Each row is a point on a landscape with many valleys, with its height.
A ball rolls from a point to whichever of its 2 nearest points has the largest drop for the distance, and stops where none of them is lower. Distance is the straight distance between rows; heights are no part of it.
Z_406: [122  84 114 137 184 176 142  97 118 148 134 149  81 119 143 140 106 149
  88 106 134 134 150  57]  height 449
Z_112: [ 64 206  56  75 147 137  93  86 155 101  97 148 154 176  81  89 117 110
 143 140 162 158 135 142]  height 379
Z_434: [151 118 126 129  54  79 169 144 175 127 151 156 120 183 167 133 141 126
 125 185 178 129 114 142]  height 300
Z_569: [132 105 173 164 184  82 122 110 181  89 184 130 167 107 121 124 145 115
 125 123 128  91 173 115]  height 297
Z_408: [144 110 100 143  99  69  96 157 104 144 119 135  95 175 144 149 115 120
 115 110 138 164 136 107]  height 454
Z_737: [120 102  76 173  96 173 119 162  97 154 123 142  85 168 160 145 130 109
  91  99 128 150 128  98]  height 337
Z_861: [143 142 140  99  56  44 134 166 135 132 126 114 126 165 130 119 150  96
 153 157 155 158 120 124]  height 414
Z_104: [123 112 101 143 136  74 121 181  83  94 116 118 108  99 176  97 107 132
 120 131 125 127  61 140]  height 374
Z_207: [167 133 112 124 181 153 105  98 101 171  68  59  81 139 133 122 126 124
 144 105 125 160 162 156]  height 418
Z_487: [ 93 145  96  96 205 130  96 119 116  83 163 121 109  86 118 141 129 140
 100  82 112 124 129 148]  height 408
Z_349: [123 165 129 134  77 114 100 140 159 167 111 136 167 227 120 136 103 100
 125 118 122 134 145 138]  height 472
Z_261: [115 154 120 102 100  57 113 165 144  93 149 135 126 184 132 149 111 143
  98 139 136 124 133 153]  height 662
Z_608: [120  87 118 160 159  67 124 141  71 122 122 101 121  84 174 102 125 120
 146 136 129 139  56 165]  height 339
Z_314: [106  74 103 186  71 137 129 161 119 136 146 173 104 152 155 148 124 116
  69 128 137 131 133  62]  height 395
Z_299: [120 146 163 142 116 113 133 156 111  76 156 121 184  51 111 120 142 119
 111 144 102 103  84 151]  height 250
Z_13: [130  68 139 173 120  89 132 135 112 156 131 171 102 142 158 145 105 147
 101 139 144 117 132  75]  height 438
Z_561: [170  98 168 161  95 141 176 160 119 112 118 137 172  91 143 118 136 135
 129 176 120  97 100 115]  height 92
Z_781: [121 151 111 137 188 180  99 111 191 115 164 129 132 136 105 134 124 114
 102  67 127 120 186 122]  height 248
Z_807: [155 162 129  88  65 102 117 173 124 128  87  85 149 176 142 115  79 133
  81 121 140 118 101 131]  height 519
Z_246: [157 169 102 132  79 139 111 168  89 121 133 138 122 121 115 174 155 155
 133 131 103 148 149 148]  height 581
Z_645: [153 141 127 105 155 139  82 126  61 157 112  79 122  81  94 147 135 153
 152  84 121 142 152 128]  height 518
Z_3: [116  82 173 176 101 157 124 135 181 147 168 159 146 141 118 148 123 102
  72 117 137  90 166  63]  height 576
Z_901: [124 136  92 110 132 131 126 102 136 150 127 146 100 148 104 101 159 101
 169 118 142 173 142 111]  height 325
Z_277: [120 111 118 138 173 143 151 104 123 140  83 107  85 138 183  89 113 139
 148 134 116 114  92 161]  height 236
Z_213: [116 132 110  65 154 149  84 113  66 143  87  95 110  83  81 112 103 147
 117  89 119 128 113 103]  height 485
Z_489: [129 140 116 116 182 208 131  88 180 124 117 120 110 139 114  84 108  93
  85  91 133 145 175  92]  height 314
Z_518: [107 108 158 152 163  89 124 121 174 120 154 140 142 133 129 114 150 124
 166 135 126  97 131 161]  height 245
Z_706: [165 130  71 153 148 109 104 151  89 135 123 112  78 143 144 143 123 122
 129  96 129 166 154 124]  height 482
Z_741: [127 130 173 111 190 141 137  62 107 147  70  77  95 135 138 131 119 134
 140 129 107 120 153 155]  height 382
Z_576: [101 131 187 130  89 178 120 145 177 150 145 163 167 160 104 140 103 134
  90 104 108  87 151  96]  height 594
Z_410: [ 54 195  65  77 108 154 112 112 153  88 117 161 155 127  71  75 135 119
 160 132 149 151  98 140]  height 342
Z_156: [200  86 136 166 107 103 202 128  83  90 142  80 198  74 123 157 144 142
 126 172 148 130 126 105]  height 242
Z_297: [142 122  91 137  95 199 106 149  75 183 100 126  99 141 115 137 115 121
 105  93 116 157 124  90]  height 249
Z_780: [148 100 173 156 114 114 107 134 163 167 126 118 138 185 127 134  98  94
  84 101 134 110 177  84]  height 554
Z_295: [134  78 120 142 158  62 117 170  73  90 129 124 125  96 146 129 104 158
  84 133 137 128 115 105]  height 411
Z_762: [159  91 162 158  75 125 173 156 157 132 129 161 136 136 178 115 112 126
  99 177 137  95  99 104]  height 192
Z_840: [146  97 150 159  40  99 126 150 113 195 105 116 115 198 144 156 136  87
 138 138 134 156 141 118]  height 376
Z_853: [138 163 137 122 104 137 109 167 150  94 128 108 152 100 115 114 122 127
 120 126  97  93 106 160]  height 306
Z_457: [155 128 150 142  57 175 128 155 100 181 131 157 129 115 102 141 163 117
 153 123 110 157 129  87]  height 258
Z_921: [150 158 145  67  82  87 135 154 119 125 118  83 164 147 145 141 102 148
  90 130 184  99  87 138]  height 535
Z_228: [212  91 150 188 119 115 172 130 118 117 150  99 168  95 144 168 132 128
 142 180 131 136 163 103]  height 292
Z_491: [158 144 195  91  97 138 136 150 134 116 149 120 174 112 102 171 130 141
  79 121 149 100 152 104]  height 562
Z_898: [100 152  53 129  98 138 108 138 123 155 115 171 105 193 113 114 125 100
 130 109 136 175 120 111]  height 243
Z_890: [102 107 170 114 125  90 147 155 117  93 159 157 166 105 137 163 111 182
  85 145 131  79 117 106]  height 645
Z_421: [142 157 153 111  77  97  90 156 124 159  90  94 162 209 112 118  87  99
  86  97 126 130 139 114]  height 497
Z_4: [171 117  89 147 135 107 113 181 105  83 152 126 116  91 140 128 133 126
 101 113 121 157 142 107]  height 448
Z_191: [169 132 111 134 192 169 121  87 156 127 127  88  94 105 146  90 131  90
 126  88 133 142 179 102]  height 366
Z_484: [ 52 145 104 109 167 145 140  99 168  85 169 176 123 119  95 120 146 160
 148 120 145 121 126 158]  height 341
Z_296: [146 154  88 135 130 177 149  99 159 117 151 136  97 110 117  96 182 108
 177 129 153 185 167 110]  height 377
Z_636: [ 30 167  94  74 185 144 103  93 155  64 167 144 118 100  84 116 131 140
 110 108 131 130 122 158]  height 373
Z_241: [ 89 102 153 118 151 150 156 123 129 123 149 192 150  82 112 135 149 167
 152 132 108  97 108  97]  height 622
Z_392: [ 87 204  65  72 134 165 100  81 128 116  95 143 134 169  74 129 116 121
 124 152 126 159 143 161]  height 405
Z_783: [181 157 155 119 105 112 125 177 166  96 131  82 161  99 120  81 149  82
 112 129 145 117 124 132]  height 353
Z_988: [ 61 145 130  95 148 173 155  85 176 111 131 160 135 136 102  85 112 138
 146 138 144 114 132 118]  height 296
Z_294: [114 116 122 147 187 113 121 111 110 138 106  88 104 121 174 134 114 147
 145 137 108 107  95 205]  height 284
Z_665: [154 101 114 169 113 117 153 148 158 156 134 159 101 141 164 136 160 126
 193 162 122 158 129 167]  height 346
Z_766: [122 156 155 107  39  80 124 150 169 139 128 138 172 188  95 116 135 112
 146 151 146 120 133 133]  height 444
Z_730: [120  96 146 153 192 110 136 101  80 146 121 112 125 104 161 178 130 170
 165 132 114 110 127 185]  height 322
Z_751: [209 105 132 136  79 105 165 140 136 162 143  91 138 136 158 184 132 108
  99 165 209 127 116 135]  height 361
Z_54: [188 122 125 127  83  74 170 149 161 118 154 124 128 148 162 165 159 106
 124 193 178 136 120 173]  height 329
Z_760: [144 101 143 138  39 110 175 153 139 144 141 158 120 163 171 151 129 132
  93 184 178 127  99  97]  height 256
Z_400: [ 93 118 173 129 209  96 111  79 149 134 132  79 124 107 131  88 127  83
 138 101 129 110 113 168]  height 307
Z_341: [148  85 127 153 171 149 167  68 102 152 137 147  92 100 152 154 148 145
 150 143 134 144 167  72]  height 409
Z_161: [144 143  81 121 108 133 134 149  83 141 119 154 104 105 109 147 171 144
 168 131 108 159 121 142]  height 597
Z_717: [101 136 136  90 111  77 114 164 108  84 140 129 144 131 133 154  93 176
  71 134 133  94 115 135]  height 654
Z_305: [175 113 163 149 107 134 185 147  91  80 137 111 202  65 118 139 150 138
 129 180 117 100  99 140]  height 177
Z_169: [142  89 142 158 160  86 126 123  81 156 110  85 128  75 152 119 157 100
 197 134 127 154  94 159]  height 381
Z_841: [162 183 101 137 120 173  82 131 103 134 131  98 122 117 117 192 131 157
 144  89  83 146 167 179]  height 560
Z_934: [ 95 158 136 131 140 156  98 134 221 120 156 141 164 170  86 102 106 123
 122  89 122  96 153 135]  height 163
Z_345: [118 135 178 110 205 150 115  84 141 140 103  92 135 115 117 115 105 119
 121  91 106  77 131 151]  height 347
Z_787: [115 184  80  69 133 144 104  80  92 134  65 119 100 157  92 125 124 118
 149 148 105 156 130 171]  height 430
Z_650: [140 124 136 147 138 158 115 106 141 185 114 135 108 185 126 139 105 119
 122 100 122 125 138 114]  height 530
Z_63: [115 115 135 110 139 161 120 129 121 160 106 143 128 138 119 126  91 154
 112  94 111  99 108  95]  height 504
Z_677: [177 171 111 140 153 160  97 123  95 144 134  71 136  91 122 171 141 141
 172  97 105 142 181 150]  height 543
Z_468: [ 91 134 149 115 183 122 126  69 136 116 103  79  98 101 151  36 117  70
 114 124 131 136  94 137]  height 350
Z_731: [143 141 174  68  83  99 163 143 122 134 147 122 163 142 118 173 131 154
  88 147 179  92 108 126]  height 548
Z_882: [ 62 140 136  79 177 140 110  68 130  90 116  94 109  86 135  55  96 101
  94 118 120 121  89 120]  height 384
Z_578: [144 111 124 138 138 166 180 105 146 153 108 151  93 129 164 111 153 131
 177 159 120 138 101 140]  height 298
Z_101: [ 71 173  63  76  90 100 106 124  97 116 111 152 123 136 122 119 138 142
 173 137  94 134  59 172]  height 230
Z_622: [139 119 119 133  78  48 137 158 148 139 130 141 106 172 140 149 153 119
 181 159 130 163 136 175]  height 383
Z_538: [145  84 157 171 107 111 148 120  97 145 159 176 125 133 149 205 164 177
 147 165 107 129 166 116]  height 385
Z_328: [102 138 163 115 129  71 115 143 182  69 182 143 154 118  93 118 142 128
 114 124 141 101 165 111]  height 340
Z_795: [110 146 135  88 180 169 116  92  73 112  63  69  98  87 113 108 102 134
  89 118 109 131 141 123]  height 451
Z_109: [135 126 115 164 164 174 164 108 126 116 116 118 127  71 178  96 153 105
 154 151 103 123  63 203]  height 65
Z_966: [139  79 109 172 225 146 158  61  96 110 135 115 123  69 164 132 127 140
 134 143 122 125 131 101]  height 447
Z_699: [158 126 161 138  48 132 132 165 116 170 115 137 131 168 118 134 143 109
 135 139 120 147 133 105]  height 328
Z_47: [ 73 128 151 122 120  94 120 153 196  73 173 160 167 110 104  69 132 119
 152 124 150 102 114 119]  height 375
Z_288: [139  83 136 175 155 131 154 101 114 158 135 168 105 133 161 194 144 178
 170 150 118 116 145 147]  height 364
Z_394: [170 144 108 137 151 202 137  89 128 144 143 114  96 108 141 115 147 100
 134 102 126 171 184  97]  height 406
Z_937: [163  98 181 149 125 116 123 146  90 161 104  84 157  71 130 128 149 124
 188 132 103 125 130 144]  height 420
Z_244: [133 112 100 146 214 174 132 113 115  88 148 124 134  63 144 139 112 150
 104 104 108 109 134 120]  height 441
Z_863: [101  90 131 118 176 177 126 117 151 151 149 176 113 137 130 144  93 160
  86  96 126 109 133  78]  height 477
Z_684: [ 78 154 140 108 137 159 122 115 216 134 138 149 177 153  81  65  96 112
 143  94 130  98 119 108]  height 231
Z_793: [119 142 120 167  96 116 132 153 216  85 175 177 128 173 125 126 140 142
 136 149 154 128 157 170]  height 135
Z_32: [ 91 157 110  71 170 173 116  93 120  86  90 106  98  97  99  77 107 116
 104 130  98 143 128 120]  height 421
Z_285: [115 113 106 109  96 192 125 131  85 175 115 169 100 135 101 131 152 118
 134  99 126 164 122  61]  height 105
Z_430: [124 128 151 176 137  94 131 138 217  83 179 143 141 146 141 130 142 129
 146 156 139  96 145 177]  height 194
Z_36: [ 93 127 184 117 108 150 144 144 158 131 157 178 170 115  89 135 124 161
 121 119 103  85 133  86]  height 608
Z_43: [181 109 152 175 113 133 135 140  96 136 147 126 150 108 139 172 143 145
 128 139 125 140 171 105]  height 338
Z_57: [ 81 180  79  82  84 134 103 142 134 109 126 155 139 110  75  93 139 124
 154 123 100 123  74 153]  height 291
Z_800: [163  98 146 133  95  62 102 153  96 188  97  91 104 186 141 139 100 122
 134 125 141 158 134 114]  height 422
Z_535: [100  99 165 127 145 107 145 147  90  94 159 162 163  68 112 157 140 166
 134 125 109 105 117 104]  height 634
Z_217: [153 158  89 101 143 138 101 113  86 156  67  88  84 139 117 140 127 126
 162 116 114 153 128 174]  height 446
Z_790: [102 152  73  99  96  87 118 149 107 152 100 159 115 169 129 106 119 138
 156 121 119 155  82 122]  height 132
Z_209: [ 87 138 137 132 150 163 164  75 131 111  95 120 102 122 177  85 132 110
 150 174 105 125  78 212]  height 162

Call two points neighbours if one is among the 2 nearest of the other. Go from one point of each pair to the other, from neighbour to neighbour, staying as low as possible. Name the highest point that can't be avoided.
Z_561 and Z_109 -> Z_538
Z_561 and Z_608 -> Z_937
Z_790 and Z_341 -> Z_966
Z_400 and Z_934 -> Z_217
Z_285 and Z_277 -> Z_706
Z_790 and Z_934 -> Z_394

For each start below, name the point where the ball stops.
Z_636 -> Z_934
Z_328 -> Z_793
Z_43 -> Z_561
Z_717 -> Z_341
Z_394 -> Z_934
Z_408 -> Z_285
Z_54 -> Z_561
Z_13 -> Z_285
Z_3 -> Z_341
Z_706 -> Z_608
Z_787 -> Z_790
Z_795 -> Z_400
